Each row is a point on a tangle of strands that fork and nearly touch. The rows are in no order.
Two points are linked if the straight distance between their rows is under 49.4. Some points are linked to none.
Satal: [-20   4 -25  -2  34  19 -15 -12  21 -15  23  -4 -11  -9  21 -28   0  -8
   4 -11   9]
Zan: [ -1 -18   5  15  -8 -19   4 -14   0   7  -9 -11 -27 -12 -17   4  -4  -3
  20  32  -9]
zevul: [ -1  -2 -11 -16  -6   0   0   3  17 -16  17  16  22  -9  34  -7  11 -15
  -1   8 -11]
rila: [  4   5   6 -21  36   3 -11 -13   0  11 -13   3  10 -17   5   5  -3  16
  14  -6   9]
tovi: [  4  -1   1   7 -37 -13 -12  10  -4 -18   2  10  -3  -7 -19   9   4 -14
  13  11   3]
rim: [  4 -17  -3   9   1 -12  17   0  10  -2  12   6 -14  -4  21  10   1   7
 -27  18 -21]
beb: [  2   7  13  15  -7  -8 -16  16 -24 -12   9  -3  -6  15 -35  -1  13  -3
  -4 -18   6]
Ruza: [ -6   1  11   1  -3 -33   4   1 -28   6  -1 -12  -8 -10 -19  -8   6  18
  -6 -35  -9]
nume: [  5   4 -18  -5   9  27   0 -11  -4  13 -12 -21  12 -12   3 -12  -8 -13
  32 -15  30]
Dubam: [  6   3  -5 -28  -3  -2 -13  -2  13   6  -1   6  13   3  27  -3  39   3
  -5  -9  -8]
veluz: [  0  13   3   6 -12   7  12  11 -11 -20  14  -6  14  -8  -4   1 -26 -17
   2 -20  18]
pud: [-17   8  14 -10   4 -15  -1   8  -9 -17  30   3   9 -11  -8   3 -14   4
 -10 -36   2]
lorid: [ -3  -4   5 -22  -6 -17   3  -8   7   3   9   6 -24 -13 -18   2  23   4
 -22 -13   4]
gifem: [  6 -15 -17  -9 -13 -13  26  -4  11  15 -10  19  -6 -11  20   2  20   9
  -3  28  -6]
Gizu: [  8   1 -14 -28 -17   1   1   3  23   2   5  21   9  -7  30   2  25  -6
  -6  11  -3]
rif: [ -9   3 -10 -20  11   3   5 -12  22 -13  10   8   8 -36  17   3 -30   2
   7  -5   3]
zal: [  1 -16  13  29  -9  -7  -7  17 -26 -13  20   4   2   2  -3  10  16  -7
  -1  10 -10]
Raden: [  6  15  10 -12  10 -13  -8  -1  -3  -4  -4   0  -7   2 -27   8  -6   7
 -11 -23   6]
rafe: [  4 -11 -13   7  -8   3  35   7   4  -9  18  13  -5 -18  13   0  -7 -14
   3  25  -3]
Tumob: [ 12   0  18   1  13  -8   3  -2 -20  20 -10  -8 -24  15 -36   5  18   5
 -16  -6   4]
zuk: [ -4 -12   0   6 -21 -12 -21   8   5   3 -22   1  10   5  -4  14  -3  -6
  35  36 -18]
Suvu: [ 10  10  14  15  17   5  11   6 -14 -11  -5 -13   0  12 -17   9 -31  14
 -32 -15  -4]
Sok: [ 11  12   4   2   7  17   1   2  15  -4  -8   4  -5  22 -28  17 -23 -15
  11  22   6]
mize: [  1  -6  16  19  18  -1  -8  -5  -9   4   3 -17  -8  13  -3   3  -2   4
   2   0 -10]
korok: [ 13   0  10  14  -2 -20 -11   4 -28  13 -24 -12 -17  21 -35   2  13   8
 -15 -17 -20]
kile: [  8  -5  11  27 -18   1   7  20  -9 -25  20   8  13  10  -1   3  -6 -19
 -14   7 -10]
beso: [-16  -6  22  19  18  -6  11   9 -19  -1  33  -2  -9   8   0   1  -2  25
 -21 -20  -1]
rigaf: [ -5  -2  -7  -3  50  14 -10  -7   0  -1   4   2  10  -2  39 -20  12  19
  -5 -10   3]
Saku: [  7  -7  11   2  27   2  15  -5 -27  26 -23 -15   3   8   3   2   3  28
 -28 -17  -7]
zeza: [-13  -3 -26   0  35  11  -4 -14   7 -21   1  14   4 -33  31 -16  -9   6
  25  11  11]
tef: [ 18  22  14  -8  20  16  12  -4 -20   3 -22  -9   4   5 -27   8 -28  20
 -26 -15  11]
vot: [ 16  11  -5   3 -34 -15 -23  10  -7  -4 -21  -5   7  20 -10  -7  18 -11
 -20 -13 -24]
mib: [  9   4  -2  10 -23 -16  12  15  -9  -4   6  -1  -2  16  -5  -4  14   2
 -43 -22 -16]
Nuf: [-10   7  -5 -27  31  21  -8  -8  -1   5   9   6   5 -17   1  -7   2  10
  18 -34  37]
zife: [  0   9   1  -3   7   5 -27  -3  18   3 -13 -12   9  15   5   9 -15 -11
  18   8 -13]
puna: [  4  -1  -8  -7 -34 -26   0  -5   4   6  -9 -13 -11  -6  -6  -9  12  -8
  -7 -11  -9]
kilam: [  3   5   4   4 -20 -20 -26  -2   4   5 -24 -16   0  17   0   3   4  -8
  -4   1 -29]
Beba: [-14   6   7   1   8  -6  26  -3 -20   8  22  -1 -11 -10 -14 -12  -7  27
 -18 -31  25]
ges: [-10  -9  -1   0  17  -2   3  -9 -18   6   4 -10   7 -22  14 -13   0   7
  12 -12  10]
nak: [ -3   1 -19  -6 -29  11  -5  11  26  -1   5  15  16  12  29  -3   3 -20
  28  27  -1]
bomol: [ 21  10  -1  14 -15  -9  18   6 -22   2 -22   3   6   5 -33  -2  -5  -8
   1  11   2]
lin: [  1   9 -21 -22 -28   2  -4  12  35   5  -5  12 -11   6 -23  12  -3 -21
  24   9  15]
niz: [-16   3  15 -10  11 -22  11  -1 -20  10  15   2 -11 -12 -21  -4  16  27
 -13 -30   6]
vom: [-14  -7 -15  -7 -32 -17  -6   7  28  -1  -5  15   1 -18  -2   6  -8  -7
  43  23   0]
vasid: [-21   3   4  -8  -7  -6   8  10 -10 -13  41   3  -4  -9  -3  -7  15   6
  -7 -29  16]
zaf: [ -8   4   2  -8   9   7 -32   2  16  -8   9  -7  19   7   9  10 -21 -19
  16 -13  -6]
pef: [  3   5  10 -14  11  15   8   8 -17  -9  20  24   3 -10 -15  16  21  -3
   9  -4  28]
bimon: [-11  -7   5   5   7  -3  -9  -8  -7  18   6 -23  -8   7  10 -27  22   4
   2 -22  -4]
Binu: [ 14   1   7  -4 -24  -6  -4   9  -6 -11  -5  27  -5   7 -16  19  36   6
 -16  16  14]
nin: [ 19   2   8 -18  25   2  13 -16 -21  28 -27  -9   3   0  -8   3  16  14
 -10 -10   7]
goruz: [  5   4  -3  -5   0  24   5   0  -7   5  11  -4   0  10 -23  -4  15 -26
  26 -11  32]
Tuv: [ -5  -2 -19   3  15  16  -9 -19   5   7 -14 -22   2 -19  22 -27  -5 -11
  28  -3  10]
zir: [ 14  -1 -11  -8   8  26   2  -4 -13  17  -9   4   2   8  -6  -2  33 -21
  30  10  26]
Rukid: [ 21  -7   5  20  20  17  29  -2 -18   5  -7   5  -7  20  -8  11  -1   4
 -11  27   2]
fanem: [ -6  -9  12  26  -6 -20   1  -8 -18  13 -14 -26  -2  -2  -4  -9 -20   9
 -14 -23 -18]
moni: [-10   0 -10 -14  23   7   2 -30  12   6 -14  -2 -10 -33  -5   6 -25   8
  19   6  17]
Nili: [ -5 -14   1   0   0 -19  10  -4  -1  -8   7   5   8 -35  17   7  -9   4
  -1   8 -13]
zasa: [  4  -5   9  18 -31 -16 -27   9   8 -12  -5  11 -21  23 -20  18  19  -6
 -25  20  -8]
bom: [-32  -9  22  11  19 -15 -10   6 -13  -3  33  -1 -14  -6  -4  -4   0  26
   6 -18   1]
lav: [-18 -11  14  15   4  -5  -6  -2 -32   8  12 -14  15 -11   0  -7   2  16
  25 -23   6]
Paz: [-21  -3 -17  -9  27   7 -29 -10  20  -9  16  -8  16  -8  36 -25  -6  -9
  17 -16  -3]
lilav: [ 10   5  -6  -7 -23  -3  34  -2  -4 -11   8   9  -4 -12 -24  -1  -1 -16
  -8  -1  12]
Guf: [  7  -9   2  -1  31   5  -1 -13  -1  23 -21 -23  -8  13  14   3   1  22
 -22  -4 -14]
vusa: [  7   0  15   8  -2 -11  -6  -3  -6   5  -8   5 -30  20 -46  15  18  -3
 -23  11   4]
Gani: [ -7  -6 -18   4  18  12  -5 -10  20  -5  10   3 -13  -9   5  -6  -8 -16
  30  15  14]
gori: [-23  12   0  -3  35  32 -20 -10   5  -6   9 -11   7  -2  24 -19 -14  20
   1 -23  19]
talad: [  9   4   4  16   5  32   7   5 -14   1   8 -21  14  20  12 -14  -6 -22
   7  -6   8]
niva: [ -4 -18   0   3  33  -5  14  -4  -2  -2  25   8 -21 -17  15  -6  20  12
 -13   8   2]
takog: [ 10   9  -9  -6 -21  10   7   9   9  -1   2  18  19   3   2   6   2 -15
  28  12   8]
suk: [  4   0 -17  -4   0  17  13   5  18  20 -21  12  -8  17   8  -2   2  -1
  21  48  -1]
nik: [ -9   5   6  -7   8  -1 -20   9 -12  -4  18   3  25  13  19  -1  17   7
  -3 -22  -6]
seg: [  4  24   5 -16   0   2 -15  12  -1 -15  -1   4  34  -2 -10  19 -25  -9
   9 -24   6]
resir: [  0 -23   6  25  -7 -20  -8 -12  -8  11 -16 -17 -14  -3  -2  -1  11  -2
  13  19 -23]
lobis: [  6  15  10  -5   8  14 -13  12 -15 -13  12   4  26   6 -18  13  -6 -12
  19 -27  12]
Fitev: [ 11  -2  14  -9  -6  -1  -3   5 -21  -1   2  24   0  -2 -27  20  40   9
   2  -6  22]
Tokon: [  6  14  -4  -2 -24  -8   0  -4  10   7 -16  -7 -13  12 -39  -5  -7 -22
  -1   4  -5]
nud: [-22  11  13  11  12  -7   8 -10 -19  22  13 -17   9   8   5 -21  -8  45
  -5 -40  15]
Volum: [  0   3  -9  -7 -18   8 -20   6  26  -2  -5   2  17  19  18   4 -11 -20
  22  18 -18]
Keso: [-12 -11   8  19   0  -7   1 -15  -1   1  -3 -29 -11  -7  12  -8 -30  -1
 -14  -5 -17]
Vusop: [ -9  -1 -26 -12  23  -1  -5 -17  17 -13  15   7 -11 -13  33 -28  20  -4
   0  -2   0]
vivud: [  6   1  11   2  18  14 -16   1 -16  -1   3  -8  12   0  -9   8   3  -4
  33  -8  14]
lazo: [ -8  -4  -6  21   5  28   9  -4  -2   4  15 -25  -5   5  16 -33  -9 -16
   9  -7  11]
lat: [-11  -9   6   5  -1 -19  19  -6 -17  10   1 -24  -7 -19  -6 -15  -9  12
 -12 -28  -6]
biran: [  8  13  -7   4 -31 -14  -8   5  23  -4 -16   6  -9  19 -27   9 -10 -12
   0  18 -13]
fif: [-19  -1  23  19  13   0  -7  -5 -26  -2  -1 -20  -3  -4 -16  -1 -31  25
  -2 -25  11]
zake: [ -2 -13  11  21 -22  -4 -13  12 -15  -9   5   7  -9   0  -5  10  31 -10
  10  18   7]
gezaf: [  3  13   7  -3   7  21   7 -15 -14   7 -21 -26  -1  -6 -16  -7 -32  14
 -25 -18  16]
mure: [  0 -16 -20   9   5   8   6  -8  18  -5  16  19 -18  -6  22 -12  30  -5
   7  36   2]
gisel: [  2  -6  10  -8   1  -4  -1  -8  10   6   8   3 -38   9 -21  10  23  -6
 -23  14   3]
Bulep: [  3   3 -13 -12  -6  18   6   2  25  16 -21   3  -6  20 -13   3  -5 -13
  36  32  10]
leb: [  1 -23 -10  12   6 -12  23  -8   2   7  -4  -7  -3  -6  31  -3  -8  11
 -32  -1 -27]
sisu: [  0   7  -4 -13  -1   2  -1 -18  13   7 -25 -12  15 -22  26  -3 -28   4
   5  -4   0]
nim: [  8   0   0  -1  27  20  20  -7  -4  -2  -4   5  18 -18  14   4 -15   9
  -3   5  17]
Pezan: [-20  15  13 -10  19  -8   0   1   6 -13  27 -10  -2 -10   1  -3 -26  10
 -29 -31   3]
bam: [  4  -4 -14 -18 -28  11 -20   4   9  -1  -1  10   0  -4  12   1  45 -19
  20   2  22]
gorok: [-21 -15  -2  16  40   1 -12  -7   5   6  15  -7   1  11  42 -25  12  19
 -14  -8 -13]
dagap: [ 10   6  -2  20 -21  -5  11  12   4 -18   6   2   4  11  -6   8 -21 -16
   0  26 -10]
Lidu: [ -9  -2  14  -8  -1  -9 -29  -1  -2   5  10  -6 -10   4 -11   4  31   1
   7 -16  -1]
minoz: [  9  -8  -2  14  -9 -14   0  12  -5  -8  -1  -1  14  22  13   7  -4  -2
 -40 -14 -34]
Dafod: [ -3  -2  -9 -10  16  12   4   0  22 -13  12  24  20  -9  36   6 -10  -3
   2  26  -9]
vomev: [ -4   4  12   5  16  11   4   0 -22  -6  -6 -13  26 -10  17  -2 -29  25
 -19 -22   3]
Rur: [-18   5  10   5  -2 -12  15   2 -20  14  -3 -22   8   0   9 -20 -11  34
 -17 -46  -4]
pib: [ -8 -12   2   7 -29 -21  -6  12  25  -5   0  18  -4   7  15  15   0  -1
 -16  27 -29]
Nur: [ 10  22   2   7 -10  -6  -8   0  -3  -6 -19 -13  -4  12 -36   1 -26 -20
  -3 -12  -3]
bigo: [  9   6 -14 -20 -27  -2  22  14  17  18 -23  31  -7  15 -12   7  14   9
  -3  35   0]
mezu: [ 17  27  -9  -6 -21 -11 -12  17   3  -4 -31  20  22  11 -30   9 -18  -6
  17   3  -6]
non: [  9  11  -3 -31  19   0  -2 -13  13  12 -20   8   5  -8   8  10   7  15
  -5   0   1]
Gorum: [ -2  -1  -6   2 -39  -8 -13   9  32  -4 -13   7 -18  23   3   6   5  -7
  -6  32 -20]
mev: [ -2   1 -26 -13 -21   5  23   1  22  19 -21   6  -6  -7   1  -7  -8  -7
  41  24   8]
Dipu: [ -9 -14  15   8  -3  -8 -30   9   2 -17  18  18  12   5  17  22  16  -5
  -2  16 -19]
nir: [ 10  22   2  11  -4   7  -1  -4  -8  -5 -28 -25   3  -1 -24  -2 -47   1
 -14 -20   1]
Vuv: [ 18   0  19  20   7 -13  -3  13 -23 -11   4  14   2  17 -38  13   6   4
 -18   0  -4]
vato: [  9  -2 -12   6 -32 -26  31   3   5   4 -26   9  -1  -8 -12   1 -16   7
  -4  22 -14]
bupi: [ 13  -7  -3  19 -39  -8  -7  25   0 -10 -23  28  15  23  13  18  16   4
 -12  30 -25]
fesi: [ -2  -9   2   5 -16 -13  -1  -3  10  13 -28   1 -14   8 -18   9  -9  -3
  33  38 -13]
Rular: [-20   0  13  -1  33  -1 -20  -8   4 -12  14  -5  -2 -30  11   4 -29  27
  -6 -15   1]
zemu: [ 10  -4 -17  -7   4   3  35  -6   8  10 -15  16   4 -17  25  -4  -4  13
  -4  25  -3]
Bosop: [  0 -15  -6  -5  13   6   0  -5   5  -3  21  21 -20 -11  17  -3  44   0
  -4  14   5]
gel: [ -7 -10  19   4  27   5   1   2 -25  13  16   3  -2   9  -8   0  25  23
   4 -13  11]
miru: [ -4   1   6  -7 -29  -1 -18   3   8  -8   8  20 -18   1   6  15  43  -7
 -13   8  12]
zofaf: [-15  13   5  -6  13   4  15  -9  -4   2  14 -17 -19 -12 -13 -10 -23  19
 -27 -31  15]
zavif: [ -8   4  -2 -20   0 -10  -7  -4  13 -13   1   9   9 -22  -8  14 -25  -5
  22  -5   8]
lezu: [  6   1 -11   6 -36  -2  15  22  20   2 -16   9  -4  29   3  -1  -2   1
  -4  37 -19]
Zumig: [-23  -8   8  22  17  12 -13  -8  -1   3   1 -33   3  -2  23 -25 -38  11
 -11  -9  -8]
fudif: [ 15  10   0   0 -13 -19   0  17  -2 -19 -10  19  22   5 -11  17  -9   7
 -12   8 -15]
tanad: [  0 -14   5  33   2   1  22  12 -17 -17  21  -1   1   0  10   2 -15  -4
 -22   7  -7]
lilub: [  5   3  -6   6 -16   3  26   3  10  -2   2   2  12  -4  11   0 -26 -13
   3  18  -6]
Zime: [ -8  -5   9   9  11  11 -16  11   1 -13  35  -2 -10  10   5  -4   9 -13
  -3  -2   0]
nefor: [  0 -11  10   5   7 -23 -20   8  -8  -8   0   2  17  12  12  16  -4   6
 -23  -9 -33]
dafal: [ 17  -1   2  14   2  20   5   3  -6   1  -4 -10  23  24  16  -2   3 -16
  16  20  -3]
Bunav: [ 12   9 -21 -17 -29  14   1  11  13   0   4  11  12  -1   0   4  23 -30
  11  -5  15]
Ziri: [  7   9   4 -19   2  -5   8  -8  23  11 -18   5 -15   1 -17   6 -15   5
   0  23  -1]
les: [  4  10  -4 -27 -18 -12  13  -3  11  -6   7   7  -6  -9 -19   8   8  -6
 -15  -9  12]
vame: [ -9   0  -2  -4  21  18 -21  -5   7  -9   5  -3  25  -3  34  -4 -23 -11
  10  -1  -5]
bamef: [ 15  23  -3 -14 -16   1 -14  10   5  -2 -10 -11   8  30 -11  -2  11 -16
 -22 -19  -7]
rudu: [ 16  16  -1  -5  -1  13  21  11   0  -5 -28  14  24   9 -16  17 -39  11
  20  29   8]
motol: [ -7 -14  12   2   3  -7 -15   7   8 -22  24  23  -2 -13   7  21  14  -2
   3  21   2]
gilas: [  5  28  -6  -9 -15  -5  -5   5  19  -1 -24   3  15   6 -20  13 -39  -8
  14  -2   0]
pak: [  3   1  -5  11  -4   4  36 -12  -7  -2   5 -10  -7 -25   8 -12 -22  -1
 -16  -8   7]
gezu: [ 12  10 -13   8 -45  -6   6  40   7  -6 -22  31  15  23  -2   8   5   7
  -8  31 -15]
rit: [ 18  -7  -2  20 -16  -2   9   6 -12   7 -27   0  -1   8 -21   5  -7 -10
  23  28  -7]
napap: [  4   7 -16 -22  23  11  -2 -24  17  20 -13  -8 -24  -3   5 -19  15  -7
   9   1  11]
dad: [ -6  -7  -4  -4  29  11  11 -20  10  -3   5   5 -26 -30  -6   1 -21   4
  -1  13  14]
vari: [-10  -3 -30 -14  27   8 -10 -25  22   3  -1   4 -22 -17  11 -24  23 -14
  15   5   6]
zofam: [  4  -2   5  -9  37   7 -15 -10 -13  22 -11 -14  10  -2  14  -1  20  24
  18 -12   1]
Dapur: [-10  -3  -4   8  16  13 -14 -10   8   1  -7 -26  19   0  42 -12 -35   1
 -22  -3 -22]
Dus: [ 10  -6  -7  -9  -8  -1  30  12  13  22 -28  21 -11  19   4   8   6  16
   2  46  -9]
Lavar: [  6   2   0  -6  -4  14 -11   1  -2  14   5 -17 -16  23 -18  -6  24 -21
   6 -10  12]
dusa: [ 25   9 -15 -16 -33   2  28  17  -1   1 -16  27   4   9 -19   7  19  -4
 -16  15   7]
Bod: [ -3  -7  -2   8 -27   4 -24   3  19  -6  14  -5   2  17  23  -6  17 -19
  -9   9 -23]
ver: [ 15  12   6   1 -10  -3 -12  11 -17  -8  -2  13 -12   9 -54   7  16  -9
  -1 -16  18]
mokav: [  1  -1 -12   4  16  21 -14 -20  15  11 -30 -25   8 -13  26 -16 -24  -1
  16   9  -1]
Patim: [ -6 -11   4   6 -10 -14 -26  -9  -1   5  -6 -23  -3   3   5  -4   5 -12
  20  -1 -24]
sisan: [  0 -18  -3  18 -17   5  12   6   5  -8  23  12 -12  -2  12  -5  12 -18
   2  34  -4]
Zamu: [  2   6  -8 -20  38  18 -12  -8  -4  15 -11 -10   8   8  31 -15  16   7
   0 -10  -3]
Pemal: [  8  -3   8 -16  -1  -4  21   5  -2   1 -12  37  -2  -4 -30  24  10  13
   4  35  14]
fovit: [ -3  -3 -13   2  30  21  14 -14 -11   0  -2  -8   0 -28  23 -20  -7  15
  -2  -6  13]
golen: [ 12  10 -31 -24   4  26  13 -11   7  13 -10   3  13 -10   5  -9   4 -18
  20  -9  26]
keseb: [ -6 -16  -7   2  10 -14  19 -11  -9   3   1  -5   1 -25  25  -9   4  13
  -7  -4 -14]
Nubub: [-10   1  14 -11  19 -17 -19 -12  15  -2   2  -5  -8 -18   5  13 -23  13
 -16 -10 -15]
Viram: [-21 -11  20  11   3 -27 -18  -4 -27   8  -2 -14   0  -1  -8  -4  11  19
  13 -24  -9]
liv: [ 11  17  -2 -24   5   1   8   2  18  16 -26  17   0  22 -30  19 -10   6
  -8  23  -1]
vudi: [ 10   0   2 -12   9  -1  26   1   1 -13  11  30  -7 -14 -26  24 -11   1
  -1  16  14]
doz: [  2   9   5   7  -5  10  29  -1 -16 -16   8 -16   7 -20  -4  -9 -33   6
 -16 -23  17]
podir: [ 11  -2   6  15  -3 -22  -2  -7 -20   9 -33 -17  -7   8 -16   4  -8   7
 -11 -15 -18]
vavak: [  8   0  -6   2   8  13  27 -19  -6  11  -6  -7 -13 -11   0 -17  -9  -4
  -6  12  10]
Dusok: [  9   2   6   7   2  15  -5   4  18  -8  21   0 -15  18  -5   7  10 -21
  -3  21   4]
duk: [ -2   0  -2 -22 -16 -20  -8  -2   0  -9   5   3   1 -27 -12  11  -3  -4
   8 -23   8]
livul: [  0   6   5   7  39  31   2  -1   4 -16  13  -3   4  -9  14   0 -24   3
  -1   7  16]
Vut: [  6  -1 -12   3  24  16   0 -17  15   6   3 -17  -9   9  30 -25   6  -9
  -2   9  -5]
Zas: [ -5   0  15 -12  17  -8 -17 -15 -14  19  -8 -12 -16   9 -27  -1  26   9
   5 -21   0]
megi: [-18   3   9   5  14  19  -6   8   0  -6  39  -6   0  12   3 -17   1  -6
  14 -25  17]
Rerum: [-11   1 -14   0 -27  -7 -10  -5  16 -11   6 -12   5 -14   3  -9 -26 -33
  18 -12  -2]
Nof: [-17  15  18  -1  14  -2  -3   4 -17  15  11  -8   7  25 -11  -9   0  35
  -8 -38  11]
lor: [ -4  -8  18  27  18  -8   7  11 -21  -3  12  -9   0  25 -10   6 -22  29
 -37 -19 -16]
tepo: [ 17  -1  10  19   7  13  23   4 -27  -4  -8  -5   1   6 -24   3 -10   0
  -4   9   8]
fizu: [  5 -19   3   9 -24 -20   4   7   5  -7   1  15  -4   0  12  18  19   7
 -26  19 -22]
fike: [ -7   0  -4 -11 -29   0 -20   3   3  -6  16   6   2  -6  12  -1  43 -11
   0 -16  10]
Gomi: [ -6  -1 -15   8 -11  13 -11   2  17  -4  18 -12   1  -1  15 -16  -6 -36
  25  -8   3]
Zoze: [ 16  -9   4   7  22  17  19   1  -4   0  10   2  -4  13  15  -3   7   2
 -21  12   0]
vop: [-18 -15   9  27  35   4 -12  -6  -3  11  14 -18  -8  14  30  -7  -7  17
 -17  -4 -23]
notep: [ 13  -1  -7  -4 -24  12   5   3   1  13 -12   9 -15  15 -28   3  21 -22
  13  21  19]
san: [ 10  -7  -2  17 -49 -19  -2  14  -8  -4 -32  24   7   2   6  12  25  10
  -6  27  -8]
naf: [-24  -3   0  24   8  18   3   0  -8 -15  33 -16  -4 -20   1 -17 -32 -12
  15 -16  22]
foge: [-29  -6  21   2  22 -22 -35  -4  -2  -2  27  -5  -4  -7   1   7   3  10
   7 -15  -9]
labos: [ 21   1   2 -12 -15   3  -7  10  -6   2 -12   5  18  14   9   6  32   0
  -6   1  -6]
vela: [-14  10  11 -12  27  17 -19   1  -4  -8  20  -2  18   6  18  -7  -6   4
   5 -29  13]
feros: [-10 -15  10   9  11   6   1  11 -23   7  29   0 -16   4   2  -9  39   7
   4   1  11]
tupim: [ -6  -1   7   6 -38 -26 -11  10 -10 -20  10  -1  -3 -10 -28   0   4  -7
  -7 -16  -9]
kom: [-11  -7   8 -10  21 -12  -9 -21  23   6   6 -13 -30 -14   1   4  -8   7
 -10   5 -13]
Rufa: [ -8   3   8  11 -34 -10 -19   7  -5 -10  17 -13 -20  13 -27  -6  14 -18
  -2 -22   1]
nemat: [ -4 -14   9   6  -3  -7 -22   0   9   1   6   0  10  11  25   7  25  -7
  -7  14 -23]
Fafu: [  7  -7 -10   2   4  24  -2  -6  22   3  12   6 -23   7 -11  -3  10 -23
  20  30  13]
dom: [  7   3 -18 -10  -8  -9  28 -16  16  13 -31  -5   6 -18  23  -9 -25   8
   2  14 -15]
zokit: [  3  13   9   9   9  33   6   7  -1 -25  19 -10  13  -2   5   2 -35 -10
  -3  -2  14]
Kimum: [  2   1  11  -8  29  16  15  -2 -20   7  14   6  -4   0 -16   6  15   5
  -2  -5  19]
lebe: [ 22  -1  -6 -11   2   2  27  -8 -16  21 -32  -1   6  -8  -4   3   8   6
   5   6   1]
tek: [-21   1   1  24  -5  21  14   0 -18   2  15 -29   0  -9  10 -33 -21  -6
  10 -26  20]
mog: [-10   7  15  -2   6 -14 -14  15 -14   4  11  -7  13  20   4  -2  10  23
 -15 -37 -14]
vif: [ -5  -9 -11   2 -19  13 -24   3  21   0  16  -4  -5  12  17 -11  20 -34
  14   4  -5]
nunat: [ 19   2   0  -7   2   3  17   3  -7   2   2   7   9   7  13   4  18  -1
 -11   7  -1]
rup: [  6   5   6 -13  22   1  22 -17   8   7  -5   1 -15 -11 -16   5 -15   7
 -15   4  11]
fuzi: [  0  -9   2  -7   3   3  15   0   0  -5  14  21  -8 -27 -16  14  13   0
  20  11  24]
Vev: [ -4 -13  -4   0   2   8  -5  -4   5  -9  22   8  -5 -21  -6   8  -1 -16
  35   8  13]
Nitut: [ -6 -10   3   6 -27 -28  -1   0  -1 -10  -8   5  10 -21   4  10 -19  -1
   6  10 -23]
toli: [ 11  19   3  -5  -6  -7   4   7  -5   2  -1 -19  -3  22 -11  -6  -1   2
 -34 -32 -10]
peku: [  7 -22   1   4 -21 -20  16  -2  -5   6  -8  15  -6 -16   7   9  30  10
  -9  17  -5]
pup: [-11  -1 -15   4 -32 -13 -11   1  18  -8   4   9  15 -16  -1  10 -18 -26
  42   2  -3]
ked: [ -5   3 -13 -10   9   2  11  -5  31 -13  12  22   1 -18  19   4 -25   0
   6  21   6]
Safam: [ 12  16  -2   1   1   7   1   1   5  -4 -25  -2  24   4   3  13 -39   4
   8  12  -1]
Zaz: [-25   1  -6  -3  42  13 -26 -14  11 -18   5   1   5 -30  26 -15 -26  20
   5 -16  12]
lof: [-14 -11  -7   2 -32 -19   0  14  25  -4  -2  23   5  -6  22   7  -3   4
  14  41 -20]
tekup: [ -6   5  -5  -4  -8   2  -2 -10  -4  12   1 -26 -12   3  -7 -17  16 -18
  13 -19   2]
Tukid: [ -9  -1   6  -6  -1 -13  -3   4 -19  18  11  -9   2   7   7 -16  34  18
  -9 -35  -8]
tugo: [-14  -9 -21  -7 -41  -5  15  11  18  15 -12  23 -12  -3  -8   3  -2  -2
  34  32   9]
vigef: [  4  17  -6 -13   7  20   7  -4  11   0  10  -9  -4  -6   4 -10 -11 -11
  -9 -13  17]
Zimi: [ -6   4   7   3 -12 -31  -4  12 -19 -21  12   5   7 -12 -16   8 -14   5
 -17 -26 -13]
bif: [  0 -18   8  10 -16 -17  -4   8 -22   7   3   1  -3   8   7  -2  48  16
 -15 -15  -8]
kek: [ 10  17   2 -10   7  22  -5   2   0 -15 -16   1  32  -3  -4  17 -34  -7
  11  -6  16]
fadep: [ 27  20  -9 -12 -26   4  13  14   3  -8  -6  10  14  21 -12   1  14 -19
 -20  -6   3]
feg: [ 21  19  -3 -19 -10   4   3  14  -2  -1 -24  29  17  19 -25  18   0   2
   8  19   0]
minal: [ 20 -10  -3  13  -6   9   6   2 -11  11 -23   0   9  16  -3   5  19  -7
  16  29  -3]
furef: [-18 -21  18  15  21 -17 -19   4 -11   2  13  -6   0  19  15   8  -6  14
 -25 -11 -30]
Kag: [ 11   2   2 -15  10 -12  -5 -13   7  15 -27  -8  -6  12   1  12   8  16
 -19  -3 -18]

A fork is a point with three links. Follow the links from the first point to the second and name the forks in between, in order.
pef; lezu => fuzi > vela > mog > lat > Ruza > ges > keseb > fizu > pib > Gorum
non; bomol => bamef > fesi > rit
zuk; lorid => fesi > rit > les
foge; vusa => Gorum > pib > fizu > keseb > ges > Ruza > lat > fanem > Tumob
rudu; nim => Safam > rup
Zamu; fadep => bamef
tupim; kom => pud > Ruza > lat > mog > vela
furef; rit => bamef > fesi
bif; doz => Tukid > mog > lat > Ruza > ges

A fork is a point with three links, a tip a point with one. Leave the first point through the second and follow the links. Name the first fork or tip that comes.
Zamu; zofam => lebe
peku; gifem => golen
fovit; nim => rup
Volum; nak => pef
golen; nume => fizu
Dus; suk => motol
